A landscape with many valleys, sampled at points; each row gives a point and its height.
From any point a ball rolls to the lowest of the 2 points nearest to it. It stops when none of these is lower. Distance is the straight distance between rows; heights are no part of it.
K856: [ 2.46 -1.96  2.43  3.24 -2.07 -2.06 -0.98  1.15 -1.88  0.67  4.16 -0.99
  2.18 -0.68 -3.55  3.33 -2.61 -0.96  2.95 -2.35]  height 23.0
K111: [ 3.06 -1.35  0.45  3.56 -1.73 -5.88 -2.63  0.29 -3.59  2.29  8.01  0.53
  1.64  1.37  1.98  0.67  0.71 -0.22  1.35  6.64]  height 15.0
K714: [-1.06  1.88  1.73 -0.46  1.68  2.09  1.96  3.62  0.98 -1.23 -1.57  1.39
 -0.94  1.30  0.48 -0.54  0.09  0.67  1.42 -1.03]  height 36.4
K15: [ 0.90 -2.75  1.75  1.21 -3.33 -5.59 -1.54 -0.37  0.05  0.81  3.54 -7.02
  2.56 -2.38 -1.36  3.52 -1.32  0.92  1.11  0.48]  height 22.3
K911: [-0.07 -0.83  3.39 -0.24 -0.72 -0.96 -1.79 -1.45 -1.33 -0.50 -0.41 -0.65
 -2.71  0.38 -1.04  3.35 -0.24 -1.52  1.98 -2.36]  height 24.0
K781: [-5.42 -0.50  1.39 -1.25  0.45  3.02  1.49 -2.46  0.08 -0.66 -2.87  1.04
  0.34 -3.33 -3.16  2.96 -2.99 -0.24  1.11 -7.09]  height 46.1
K296: [-3.88 -0.25 -1.54 -3.83  1.93  5.99  2.76  0.84  4.29 -0.75 -5.50  3.13
 -0.63  0.16 -1.57  1.66  1.37 -0.54  2.65 -4.01]  height 23.5
K775: [ 4.76  2.21 -1.94  3.87  1.18 -4.21 -5.04  2.60 -1.77  2.43  4.52  1.56
  1.48  3.90  4.70  0.02  2.42 -0.97 -2.44  8.35]  height 7.1
K328: [-0.59 -1.85 -2.94 -0.47  2.52  3.77  0.17  3.60  1.45  0.02 -4.01  3.79
  0.33 -1.52  3.31 -4.34  1.49 -0.57 -3.36  2.98]  height 61.2
K133: [ 0.76  2.84 -4.98  0.36 -1.39  3.28 -0.92  2.09  1.08 -0.33 -3.40  3.67
 -0.67  1.41  3.48 -4.82  1.56  1.21  0.36  1.97]  height 31.9
K104: [ 3.31  0.15  3.03  1.63  1.22 -2.08 -1.81  2.11 -1.87  0.61  3.16  1.82
 -1.58  1.20  2.06  0.08  1.09 -1.52  0.06  1.36]  height 30.3
K474: [ 0.08  0.41 -1.27 -0.32 -2.73  1.54 -1.33  0.26  2.01 -1.17 -2.33  0.64
 -2.40 -0.92  0.57 -0.42  1.58  1.99 -0.76 -1.08]  height 42.8
K564: [-4.32  0.54  3.42  0.77  0.02  1.82 -0.16 -3.15  2.70 -0.93 -2.06 -2.21
 -0.92  0.71 -4.04  4.37  1.80 -0.12  0.75 -7.81]  height 29.4
K239: [-2.41  0.89  2.01 -0.45 -1.03 -2.18  2.61 -2.49  0.48 -0.48  1.31 -4.71
  0.63  2.03 -3.08  4.33 -1.89  2.20  2.30 -4.16]  height 19.5
K480: [-2.10 -2.80  3.44 -0.97  0.96  1.41  1.73 -3.41  0.14  1.01  0.01 -2.39
  1.80 -1.30 -5.96  4.44 -2.37 -1.54  0.99 -4.77]  height 10.9
K426: [-0.89  0.41 -3.86 -1.76  1.55  1.99  0.58  0.43 -0.62 -1.75 -3.77  4.43
 -3.52 -3.80  4.93 -2.86  1.66 -0.86  1.51  0.57]  height 51.9
K199: [ 3.46 -1.10  4.16  2.78 -3.32 -4.82 -3.66 -0.83 -2.65  2.53  8.24 -1.19
  1.32  0.65 -0.08  2.72  0.08 -2.73 -0.05  4.82]  height 17.7
K471: [ 0.25  0.44  1.66  0.22 -1.58 -1.10 -0.37  1.30 -1.84  1.91 -0.32  0.90
  1.01 -1.56  1.10  2.29 -1.18  1.56 -0.11 -0.84]  height 32.8
K573: [ 1.62  1.07  0.46  1.78 -0.83 -3.87 -0.52 -0.33 -0.76  1.19  4.36 -3.21
  3.29  1.91 -0.58 -0.32  2.30 -0.18 -1.03  6.15]  height 25.6
K791: [ 0.45  1.43 -1.15 -0.79  2.75 -1.38  1.14  0.64 -1.29 -0.10  0.94  1.45
 -0.42 -0.25  3.79 -2.25  1.01  1.28 -3.50  4.12]  height 42.1
K937: [ 4.24 -0.99 -0.14  0.77 -2.38 -5.94 -4.13  1.50 -0.53  3.40  4.62 -2.92
  3.38 -0.01  3.14  0.30 -0.56  1.61 -0.61  5.33]  height 21.0
K977: [ 1.50  1.14 -2.96 -0.58 -1.98  0.38  0.10  1.34 -1.02 -2.52 -5.16  2.08
 -1.23  1.56  1.18 -2.35  2.79  1.49 -0.24  1.44]  height 37.6
K34: [ 2.76 -0.83 -1.48  2.18 -0.68 -3.27 -0.86 -0.80 -1.31  2.56  4.70 -1.60
 -0.12  2.69  0.35 -2.16  2.74 -0.78 -2.99  7.69]  height 30.6
K659: [ 2.11 -0.62 -0.19  1.96  1.30 -2.26 -0.12  1.17 -2.62  0.61  2.91  1.00
  0.50  0.45  2.41 -1.70  2.10 -0.62 -3.43  6.16]  height 36.2
K827: [ 2.73 -1.73  0.84  0.15 -1.56 -4.41 -1.35  1.28 -0.34  3.99  2.15 -4.38
  4.48  1.31  1.51  1.94  0.09  3.40  1.90  2.85]  height 16.6
K702: [ 0.81  2.78  3.44 -0.17  1.44  1.45  1.40  1.41  0.49 -0.69 -0.97 -1.62
 -0.56  2.82 -0.96  1.09 -0.77 -1.27  1.68 -3.28]  height 31.8
K454: [ 0.48  0.95  1.97  1.08  0.08  0.33  0.88 -1.01 -0.97 -0.69 -0.76  0.99
  0.87 -0.43  2.11 -5.05 -1.04  0.97 -2.76 -0.50]  height 35.0
K35: [-1.54 -0.56  0.13 -1.91  2.98  5.03  2.53 -0.34  3.82 -0.32 -4.26  0.17
  0.39  0.17 -4.68  2.69 -0.61 -0.62  2.41 -6.95]  height 12.6
K851: [ 3.24  1.25 -0.07  0.60 -1.99 -3.26 -3.88  1.77 -0.58  2.42  1.76 -2.37
  0.24  0.75  4.82  0.98  0.41  1.00 -1.25  2.99]  height 24.9
K797: [-1.74  1.41 -2.07 -0.10  1.71 -0.57  0.79  0.63 -2.53 -0.70 -0.73  2.79
 -2.06 -2.08  4.95 -3.17  2.25  0.77 -0.62  0.03]  height 47.5
K871: [ 1.52 -0.11  0.64  1.18 -2.84 -4.54  0.51  0.46 -0.67 -1.29  1.73 -5.26
  0.65  0.61 -0.41  2.16 -2.41  0.27  1.83 -0.25]  height 20.0
K325: [-3.42  0.10 -2.38 -2.88  1.93  3.77  3.50  1.25  1.02 -0.56 -2.33  3.84
 -1.62  0.16  0.62 -1.60  2.81 -0.89 -1.02  3.40]  height 45.8
K498: [ 2.20  1.18  0.51  2.60 -3.84 -0.92 -2.49  0.70 -4.04  1.86  3.86  1.12
  1.20 -1.70  0.92 -0.38 -1.57 -1.53 -2.13  4.71]  height 24.4
K804: [ 0.08  2.21  0.80 -2.86  1.77  2.27  2.37 -1.63  2.45 -1.52 -1.49 -1.60
 -0.19  1.79 -1.95  0.06 -1.56  1.06  1.27 -4.15]  height 27.6
K193: [ 2.01  1.73 -4.30  1.48  0.30  2.14 -1.17  2.89  1.62 -0.53 -1.53  3.87
 -3.00  0.67  1.88 -4.31  2.83  1.03 -2.82  4.01]  height 24.5
K835: [ 2.55  1.19  1.00 -1.30 -0.43 -0.30 -0.59  0.43 -1.13  2.74  3.57 -1.52
  1.32 -1.35 -2.94  3.28 -3.41 -2.23  1.89 -3.08]  height 20.3
K457: [ 0.53 -1.88  3.16  1.33 -2.83 -6.42 -2.91  2.15 -0.37  1.97  4.09 -6.15
  3.65  1.40  1.13  3.00 -1.91  1.98  1.76  1.03]  height 19.8
K142: [-1.81 -0.73  2.56  2.10  0.35  0.96  0.02 -1.98  0.18 -1.82 -3.07 -2.08
  0.60  0.47 -1.59  0.12  1.31 -0.27  0.44 -5.75]  height 24.7
K286: [-6.01 -0.84 -0.34 -2.71  2.36  4.61  1.30 -4.57  3.26 -2.93 -5.28  0.56
 -0.98 -1.66 -3.18  4.54 -3.07  0.82  2.17 -8.92]  height 49.0
K134: [ 3.80  2.24 -3.48  2.65  2.57 -2.03 -3.12  2.86 -0.72  1.21  0.88  1.93
  0.37  3.69  4.25 -1.71  3.27  0.01 -4.13  7.89]  height 14.0
K89: [-1.61 -0.74 -3.13 -1.73  0.51  5.72 -0.63  1.90  4.28 -2.77 -4.53  3.44
 -1.44 -3.28  2.49 -3.91  1.71 -0.31 -2.68  2.15]  height 54.6
K347: [ 1.69  0.00  2.60  3.58 -4.47 -3.29 -3.36 -0.28 -2.14  0.38  5.01 -1.76
  2.70 -1.51 -0.66  2.71  0.53 -1.52 -0.96  5.37]  height 20.4
K771: [-2.09 -0.77 -3.32 -2.96  1.55  2.45  0.82 -1.02  0.36  1.33 -2.65  1.11
 -2.02  1.09 -1.70 -1.79  1.86  0.44  2.44 -3.98]  height 64.7
K338: [-3.74  0.78 -2.98 -2.36 -0.13  3.78  3.25 -3.19  2.36 -3.84 -3.96 -0.01
 -3.98 -2.52 -1.12 -3.57 -0.79  0.97 -0.53 -2.67]  height 57.9
K500: [-0.74  0.93 -1.48 -2.40 -1.17  3.93 -0.33  1.53  3.48 -2.59 -5.13  2.27
 -1.82 -1.21  1.67 -1.44 -1.48  1.91 -2.71  1.45]  height 48.0
K352: [ 3.65 -0.32  1.11  4.99  0.83 -5.51 -4.39  1.25 -2.87  1.42  7.98  0.13
  2.06  2.88  3.91 -0.62  1.78 -2.63 -2.28  8.43]  height 11.5
K957: [-0.85 -2.30  3.23 -0.68  0.42  1.41 -0.12  0.90 -0.41  0.39 -0.39  0.83
  1.66 -1.03 -1.49  0.10 -2.41  1.27 -1.23 -3.03]  height 37.3
K807: [-2.56  1.18  0.91 -2.55  1.63  0.99  2.70 -0.90  2.94  0.84 -1.34 -2.61
  1.16  1.66 -3.31  2.98 -2.45  3.07  2.35 -5.91]  height 23.2
K889: [ 2.45 -1.98  3.01  1.81 -0.04 -3.84 -2.14  1.62 -2.84 -0.40  1.56 -1.94
 -2.49  0.71  0.88  2.11  0.51 -1.31  1.06 -0.80]  height 27.2
K274: [ 1.05 -1.98  1.72  3.86 -1.38 -1.98 -0.58  3.38 -2.35  1.47  4.66 -1.08
  0.68 -1.70 -2.23  1.93 -2.31 -1.94  0.77  1.49]  height 25.5
K673: [ 0.72  0.11 -0.96 -1.48  0.83 -0.04  2.06 -1.16 -1.31  0.07  1.11 -1.78
 -0.04 -0.36 -1.66 -1.35 -0.53 -0.33 -0.04  1.04]  height 35.9
K834: [ 4.12  1.41 -4.89  1.72  0.17 -1.70 -0.91  2.93  0.66  0.85  0.41  3.31
 -2.57  2.18  2.44 -1.32  2.78  1.64 -3.81  6.43]  height 12.8
K173: [-1.54 -0.56 -3.13 -4.57  2.66  3.78  0.65 -1.30  0.63 -2.22 -5.94  6.17
 -1.15 -2.44  2.86 -3.28  3.30 -2.94  2.97  0.34]  height 57.2
K195: [-3.14 -0.44  0.56 -0.91  0.78  3.99  1.89 -1.33 -0.09 -0.41 -2.37  1.11
  0.92 -1.76 -1.14  0.28 -2.34 -1.09 -1.39 -3.71]  height 42.2
K387: [-1.72 -3.22  0.06 -0.62  1.48  1.70  1.35 -2.03  1.12  1.84 -3.58 -0.76
  2.70  0.35 -5.34  2.44  0.00  0.43  1.72 -4.66]  height 2.0
K531: [ 0.98  1.16 -0.79  1.43 -2.23 -0.66 -0.76  1.90 -3.26  0.32  0.14  0.31
  2.35 -1.49  0.53  0.16 -2.89  0.48 -0.84  2.62]  height 28.7
K778: [ 0.21  0.57  0.62  0.51 -3.18 -3.51  0.74 -1.78  1.29 -0.61  2.22 -4.29
 -0.33  0.68 -3.98  0.92 -0.66  2.27  1.88 -3.72]  height 16.8
K674: [-1.00 -0.21 -3.11 -5.04  1.38  2.70  1.42 -2.63  1.46 -1.52 -4.64  2.39
 -2.71 -0.18  1.43 -1.95  0.33 -1.58  2.91 -1.24]  height 61.7
K207: [ 2.60  0.89  3.33  0.32  0.23 -0.61 -1.77  0.02 -1.17  0.89  2.28  1.35
  0.04  0.39  2.97 -1.82 -1.21  0.33 -3.37  0.73]  height 34.0
K345: [-4.39  0.97 -0.93 -2.30  3.02  3.97  3.12  3.45  2.74 -1.44 -3.47  4.43
 -1.25 -0.49  0.02 -0.37  0.83 -0.12  1.46 -1.12]  height 34.2
K17: [ 0.57  0.98  0.32  1.31 -1.22 -2.27  2.16 -2.83 -1.87  0.64  3.57 -2.29
  1.40  1.74 -1.84 -0.88  1.30 -0.57 -1.63  2.82]  height 30.4
K861: [-1.29 -0.23  1.97  3.00 -0.72 -1.30  0.33 -1.28 -0.13 -2.71  0.36 -1.55
 -2.21  0.21 -2.41  1.79 -0.66 -0.96  1.61 -6.08]  height 20.6
K484: [-7.03 -1.37 -1.60 -2.14  2.53  3.37  2.13 -3.56  2.63 -1.43 -4.06  0.53
 -2.07 -0.09 -3.27 -0.20 -0.95  0.64  4.35 -8.28]  height 51.5
K71: [-3.72 -0.59 -1.31 -2.57  1.45  3.58  1.76 -4.49  1.87 -3.10 -3.59 -1.68
 -1.57 -1.05 -1.81 -1.69 -0.73 -1.13  1.50 -5.49]  height 54.4
K27: [ 1.24  0.15 -0.42 -1.39  0.19  2.94  1.92 -0.34  0.14 -0.22 -0.82  1.13
 -0.75 -1.31  0.07 -3.57 -1.44  0.32 -2.61  1.68]  height 27.5
K221: [-0.43  0.06 -2.90 -2.48  1.01  3.46  3.62 -1.82  1.40 -1.76 -3.03  3.77
  0.17 -1.26  1.82 -6.29 -1.10  0.73 -2.42  2.08]  height 12.9
K372: [ 0.19 -1.22  2.21 -0.85  0.08 -0.88  0.62 -2.92 -0.57  1.84  3.49 -3.36
 -0.11 -0.83 -4.68  2.71 -1.21 -2.16  0.83 -2.54]  height 16.7

Where does a ball stop that starts at each point below?
K89 => K834
K674 => K573
K338 => K775
K471 => K775
K771 => K775
K714 => K778

Call two points neighbours if one is among the 2 nearest of the other. Go from one point of each pair to the other, from neighbour to neighbour, staying as low as possible. Name the highest point that can't be avoided.
K573, K861 => K673
K861, K27 => K454
K778, K827 => K15
K775, K834 => K134
